A landscape with many peaks, sampled at points; each row gives a point and its height.
A climber steps from a point to the highest of its 4 nearest points, and stops where none of them is higher. Distance is the straight distance between rows; heights are no part of it.
q_79 (h 49.5): [ 66 127 112  52  99  60  93 106 125 114  91  84 102 154  71  90  97  66
  61 102 124 101  90 114 157 152  90  99  96]
q_987 (h 50.6): [ 75 122  86 105  82  91 107  76 108 130  98 106  96 136  81 100 105  97
  89  64  98 118 112 113 135 125 123 115 103]
q_501 (h 45.2): [ 84 128  74  97 111  91 105  88 107 123  89  75  79 114 127 116 155 114
  94  48  98 121  78  91  93 127 113 157 144]
q_866 (h 57.0): [ 87 118  91 146  72 103 120  59  95 124 102 130  98 108  77 106 132 137
 120  49  89 123 148 132 120  91 137 122 107]
q_286 (h 25.4): [ 99  96  97  52 128  73  79 132 120  74 100  56 107  89 101  88  96  64
  92 147 117  91  35  85  97 137  55  78 104]
q_329 (h 47.7): [121  95  99  83 121 115  92  92 106  94 104  86  77  70 129 108 124 102
 108  88 101  96  69  62  66 106 105 126 136]
q_444 (h 46.7): [ 70 136  84  51 110  74  83 110 125 121  95  80  83 150  88  96 113  71
  73  87 109 113  81 108 146 159  87 120 123]
q_588 (h 53.4): [122  71 108 119  94 114  86 131  73  88  97 136 136 106  99  97  38 115
  97 145  94  94 137 117 101  68  71  55  55]
q_713 (h 46.3): [104  74 102  93 101  95  96 115 104  92  90  91 108 102  94  99  79  93
  94 121 108  88  84  94  95 100  85  82  86]
q_521 (h 45.4): [101  96  99  73 111 108  89 100 113  99  91  72  89  83 104  99 111  90
 101  97 108  94  55  72  87 123  99 116 123]
q_892 (h 43.3): [ 70 102 112 102  99  83 106  93 116 112  96 120 110 133  70  85  65  87
  76 107 119 108 118 127 137  95 107  86  67]
q_736 (h 60.2): [120  85 103 135  80 132 105  90  68  98 104 119 103  82  97 113 112 108
 121  94  79  98 140 100  81  61 105  85  91]
q_276 (h 46.6): [ 66 123 101  89  83  85 101  88 112 120  97  98  98 130  81  94  78  85
  69  99 105 110 111 116 152 114 109  91  72]
q_804 (h 64.7): [117  93  96 131 105 128 113  81  73 108 102 110  89  71 118 122 126 115
 132  85  78 108 124  92  80  69 122 108 114]
q_593 (h 69.0): [117 119  83 122 106  79 129  81 103 102 103  78  70 100 172 113 178 140
  93  48  95 111  99  97  73 107 100 145 181]
q_669 (h 38.8): [ 92  98 110  81 107  61  84 136 105  85  92  93 138 125  78  65  66  85
  86 145 114 109  80 127 125 102  78  77  64]
q_766 (h 47.2): [119  77 102  94 110 116  96 109 107  86 105  82  88  71 104 105  91  83
 102 116 106  90  65  82  77  99  90 105 110]
q_337 (h 42.5): [106  84  91  76 117  93  85 137 121  81  94  72 112  85 100 101  87  81
  93 133 110  85  69  90  94 119  85  86 105]
q_343 (h 54.9): [102  83 116 107  90  88  96 122  97  86  96 109 128 113  87  87  63  95
  87 142 105  99 121 117 112  85  80  77  61]
q_841 (h 48.4): [122 109  86 110 117 114 108  76  74  90 104  99  69  48 147 105 152 120
 119  76  94  97  78  70  37  89 107 127 148]
q_193 (h 50.7): [ 95  89 120 104  87 102  96 110 101 109 100 109 113 102  87  94  74  98
  93 118 106 109 117 108 107  92 105  91  85]
q_994 (h 54.8): [131  73 111 100  97 120  95 120  81  89 107 104 108  82 104 107  60 103
 112 147  89  86 121  81  83  66  81  70  74]
q_418 (h 47.6): [ 82 111  98  80  96  90  88 101 117 103  98  86 104 123  82  91  89  86
  77  91 114 108  93 113 134 125 100 102  95]
q_556 (h 45.1): [ 83 123  91  51 125  81  80 104 129 112  90  56  93 117 115  94 126  82
  82  90 120 101  51  76 114 158  85 121 136]
q_34 (h 52.0): [ 92 100  93 107  95 103  97  86 104 119  94  99  94  99  91  97 105  95
 101  76  95 104 109 107 113  96 122 111 100]
q_449 (h 62.6): [109  74 108  77 118  81  83 162  98  67 106  75 126  86  96  81  72  88
 100 149 115  89  61  93  87 105  59  82  77]
q_214 (h 50.2): [104 123  89 132  95  92 124  73  99 109  97  94  80 104 140 110 171 134
 113  45  89 118 116 110  84  95 127 143 149]
q_547 (h 54.7): [ 87 127  94 118  92  99 113  73 101 123  96 100  89 116  91 109 133 119
  99  52  91 114 121 118 123 107 120 124 113]
q_216 (h 54.6): [ 88 102 110 119  71 106 103  86  98 115  97 111 110 115  80  98  87 107
 105  91 105 112 134 121 121  90 113  96  87]
q_186 (h 40.1): [121  70 103  64 123  87  74 143 121  62 101  58  87  63 107  94  96  79
  96 145 108  67  31  66  61 129  63  98 128]
q_424 (h 45.7): [ 88 101 107  83  95  65  90 113 101  92  94 104 121 127  82  77  61  84
  74 130 115 103 106 125 130  95  91  75  61]
q_165 (h 43.4): [ 98 119  81 114 114  95 108  68 105 106  96 101  86 107 122 115 147 123
 115  42  85 110 103 103 100 107 125 132 139]
q_267 (h 47.0): [ 71 117  95  64 105  85  89 105 128 108  89  76  98 145  79  91  94  62
  76 112 114 105  75 103 147 131  95 104 102]
q_894 (h 50.3): [ 96  87 112 120  72 108  97 105  91 100 110 145 122 115  75 100  55 105
  99 116  92  98 150 128 119  65 112  73  62]
q_727 (h 45.5): [113  80  95  76 120 105  90 125 112  80 100  70  86  65 111  99  94  86
 111 140 112  75  59  72  67 114  78  88 114]
q_630 (h 56.6): [ 85 111 111 132  64 114 111  70  96 115 102 125 107 108  77  96  82 106
 102  72  89 109 144 130 121  77 127  98  78]
q_857 (h 50.5): [135  88  97 102 108 133  98 112  86  84 110  99  90  63 118 124  99 100
 117 122  92  78  92  60  53  81  90  90 110]
q_164 (h 46.2): [128  91  98  85 118 114  85 104 106  81 108  79  83  52 138  99 114 110
 115 101  93  78  53  55  48 106  98 106 130]
q_831 (h 52.5): [107 117  82 125 108  89 129  84 104 110  89  99  77 110 139 106 166 131
 106  39  92 127  93  97  89 114 108 141 158]
q_409 (h 46.0): [136  64 111 137  87 135 108 119  55  83 114 160 106  82  95 121  65 124
 122 144  69  89 162  98  75  47  92  53  69]
q_130 (h 45.6): [ 81 127  71  69 126  88  92  94 119 118 101  61  80 115 134 108 152  98
  99  56  97 107  53  74 100 148  98 138 146]
q_323 (h 59.3): [ 62 120 104 123  71 104 109  68 119 132 110 122  98 131  73  95 105 113
  99  52  90 108 136 128 128  91 137 108  89]
q_487 (h 54.5): [ 64 126 112 101  70  91 105  77 109 131 100 117 105 135  77  93  79  91
  84  75 100 105 127 131 141  94 109 111  68]
q_855 (h 57.6): [ 89 109 106 129  79 108 115  68 100 119 103 115  93 101  90 102 115 119
 102  61  89 119 132 121 118  84 135 110  86]
q_738 (h 48.9): [114  78 105  95 109 121 101 113 106  93  90  95 107  84  91 110  76  90
 104 133 101  81  92  77  82  93  88  85  98]
q_538 (h 57.7): [ 75 123 108 151  57 103 115  64  89 110 110 140 104 112  77  96 113 115
 118  52  95 116 157 140 126  72 141 103  83]
q_480 (h 49.2): [106 108  99 108 101 117 112  75  98 106 101  99  88  87 109  98 123 113
 113  70  91 113  98  95  91 107 125 121 125]
q_207 (h 51.8): [123  78 100 105 104 140 112 103  73  97 108 106 102  71 106 118 103 105
 125 106  92  93 115  89  81  73 106  80  99]
q_591 (h 43.7): [ 99  92 108  80 110  82  90 119 107 109 103  75 105  97  86  81  78  73
  84 118 113  93  81  99 118 125  86  89  84]
q_607 (h 50.4): [130  67 105  93 117 123 101 107  93  85 104  96 104  64 100 118  89 100
 120 140 102  78  91  69  63  83  80  89 102]
q_569 (h 51.9): [128  77 100 102  99 136  92 118  66  82 107 105 101  60 104 113  91 102
 120 136  90  85 100  65  66  74  91  79  99]
q_140 (h 50.0): [ 91  94 104  93  97 105  92  95 111 108  94  90 100 102  99 110  90  88
  97  90 108 102  91  92 103 110 100 107 109]
q_380 (h 53.5): [114  92  91 118 102 116 113  77  84  94  98  99  79  79 120 109 144 118
 120  77  83 103 102  87  70  92 120 123 131]
q_698 (h 46.1): [136  83  96  86 133 131  95 102  82  75 106  88  80  35 137 107 106  95
 123 125  97  71  65  47  37  93  82 100 130]
q_812 (h 48.8): [ 81 119  92  74 111 105  88  89 121 117  89  75  98 121  97 104 123  82
  92  76 103 105  76  93 119 146 102 115 121]
q_622 (h 31.7): [ 67 106 116  83  93  57  96 113 110  97  90 104 124 139  84  70  70  69
  71 125 123 103  95 135 145 110  84  90  58]
q_579 (h 47.1): [ 89  91 102 105  94  64  97 126  97  84  95 123 141 131  83  76  49  98
  80 140 111  98 124 152 132  87  77  74  38]
q_468 (h 45.9): [151  77 110 116 106 147 114 100  49  79 121 124  88  49 124 127 105 117
 134 118  72  77 109  66  29  71  95  85 119]
q_601 (h 45.0): [112  95  93  76 122 122  86 111 120  79  96  81  88  60 118 100 105  90
 103 118 103  84  50  60  64 117  89 104 117]
q_232 (h 59.2): [123 121  79 114 117  90 120  92  95  88  96  80  69  84 160 102 170 139
 116  58  91 106  75  85  64 106 107 149 174]
q_285 (h 51.6): [115 111  84  84 121 102 110  82 101  97 103  83  82  88 135 105 145 116
 108  59 100 115  68  73  72 123  95 140 148]
q_188 (h 42.0): [ 96  95  97  57 120  93  85 107 129  87  96  59  90  82 110 102 100  83
  91 115 119  87  54  74  92 125  90  99 119]
q_87 (h 51.7): [105  95 109 156  73 132 115  78  68 105  99 148 110  93  83 122  84 120
 125  93  80  95 165 121  90  51 122  81  72]
q_960 (h 46.9): [ 98 102  82  77 119  87  91 102 122 117  90  69  82 103  98 108 124  89
  92  88 113  98  54  78 105 148  93 117 121]
q_902 (h 55.1): [ 84 106 116 121  76 108 102  80  98 114 105 129 108 103  84 103  77 105
 103  86  91 107 152 121 116  72 121  80  71]
q_778 (h 60.6): [119  96  97 146  74 136 117  90  62  99 108 145 105  77  91 117 104 121
 118  91  76 101 158 109  76  50 118  78  85]
q_120 (h 15.5): [ 69 126 115  98  81  62 103 107 116 110 102 122 129 149  61  71  54  92
  68 128 113 101 126 151 151 109  97  89  44]
q_609 (h 50.1): [112  79 118 119  88 123 103  95  84 101  99 117 110  87  93 112  76  97
 101 128  88  97 131  97  95  61 100  73  70]
q_187 (h 42.8): [107  90 108  93 111  58  80 151  91  76 101 140 149 121  89  66  37  97
  89 164 119 109  96 137 117  92  82  67  39]
q_772 (h 49.0): [ 70 133  76  79 105  94  96  85 130 126 100  84  85 140 115 103 134  90
  93  56 100 122  78  90 132 146  99 134 130]
q_363 (h 47.4): [142 101 103 107 127 129 106  87  61  75 122  88  61  44 138 103 134 104
 122  91  84  81  73  66  27  76 103 114 137]
q_266 (h 50.8): [115  67 110 121  89 114 102 112  73  86 107 134 120  92  84 114  55 116
 102 142  89  82 133  98  90  60  86  58  75]
q_587 (h 51.2): [ 70 120  86  94 104  89 107  82 119 122 102  89  85 123  93 101 131 100
  99  64 110 121  95 109 120 128 113 130 116]
q_6 (h 58.0): [129  68 106 107 106 100  86 140  92  67  96 110 122  94  95 100  60 100
 104 155  95  86  98  96  89  85  76  65  67]
q_224 (h 39.9): [ 89 103 104  73  97  74  89 128 116  92  92  85 114 122  79  81  76  73
  74 117 119  85  77 113 130 122  83  80  67]
q_70 (h 65.6): [ 55 127 100  78  91  79  87  88 131 126  93  97  99 155  75  99  98  82
  83  76 113 121 109 119 159 134 101 109  95]
q_115 (h 49.1): [132  86  99 103 111 128 111  91  84  94 108 104  86  56 132 110 116 108
 119  98  94  85  89  78  41  84 103 105 132]
q_26 (h 1.0): [ 48 130 117  93  74  54 103  83 120 115 113 117 111 158  59  79  60  97
  62 103 119 100 125 144 161 106 108  95  63]
q_80 (h 46.8): [100 113  85 133  86 113 116  76  94 107  94 110  87 104 105 110 148 123
 124  57  89 115 119  99  90  77 128 118 121]
q_747 (h 53.9): [105  94 100 138  89 124 117  76  68 112 104 123  98  69  93 115 125 112
 131  75  79 107 139 117  87  61 125 101  93]
q_391 (h 64.1): [116  72 110  95 111  88  94 145 103  78  95  85 129  96  90  78  65  89
  99 146 111  99  85  99 109 104  70  72  66]
q_789 (h 37.5): [ 84 100 119  99  95  59 103 122 104  94  98 121 127 137  77  71  54  98
  72 130 111 102 119 135 135  85  96  78  38]

Where does a climber stop that starts at each point below?
q_329 -> q_593
q_188 -> q_391
q_363 -> q_391
q_164 -> q_391
q_698 -> q_391
q_216 -> q_323

Two climbers start at each pair of points below. Name the first point that both come to, or write never.
q_812 / q_130 -> q_587
q_772 / q_556 -> q_587
q_607 / q_266 -> q_994
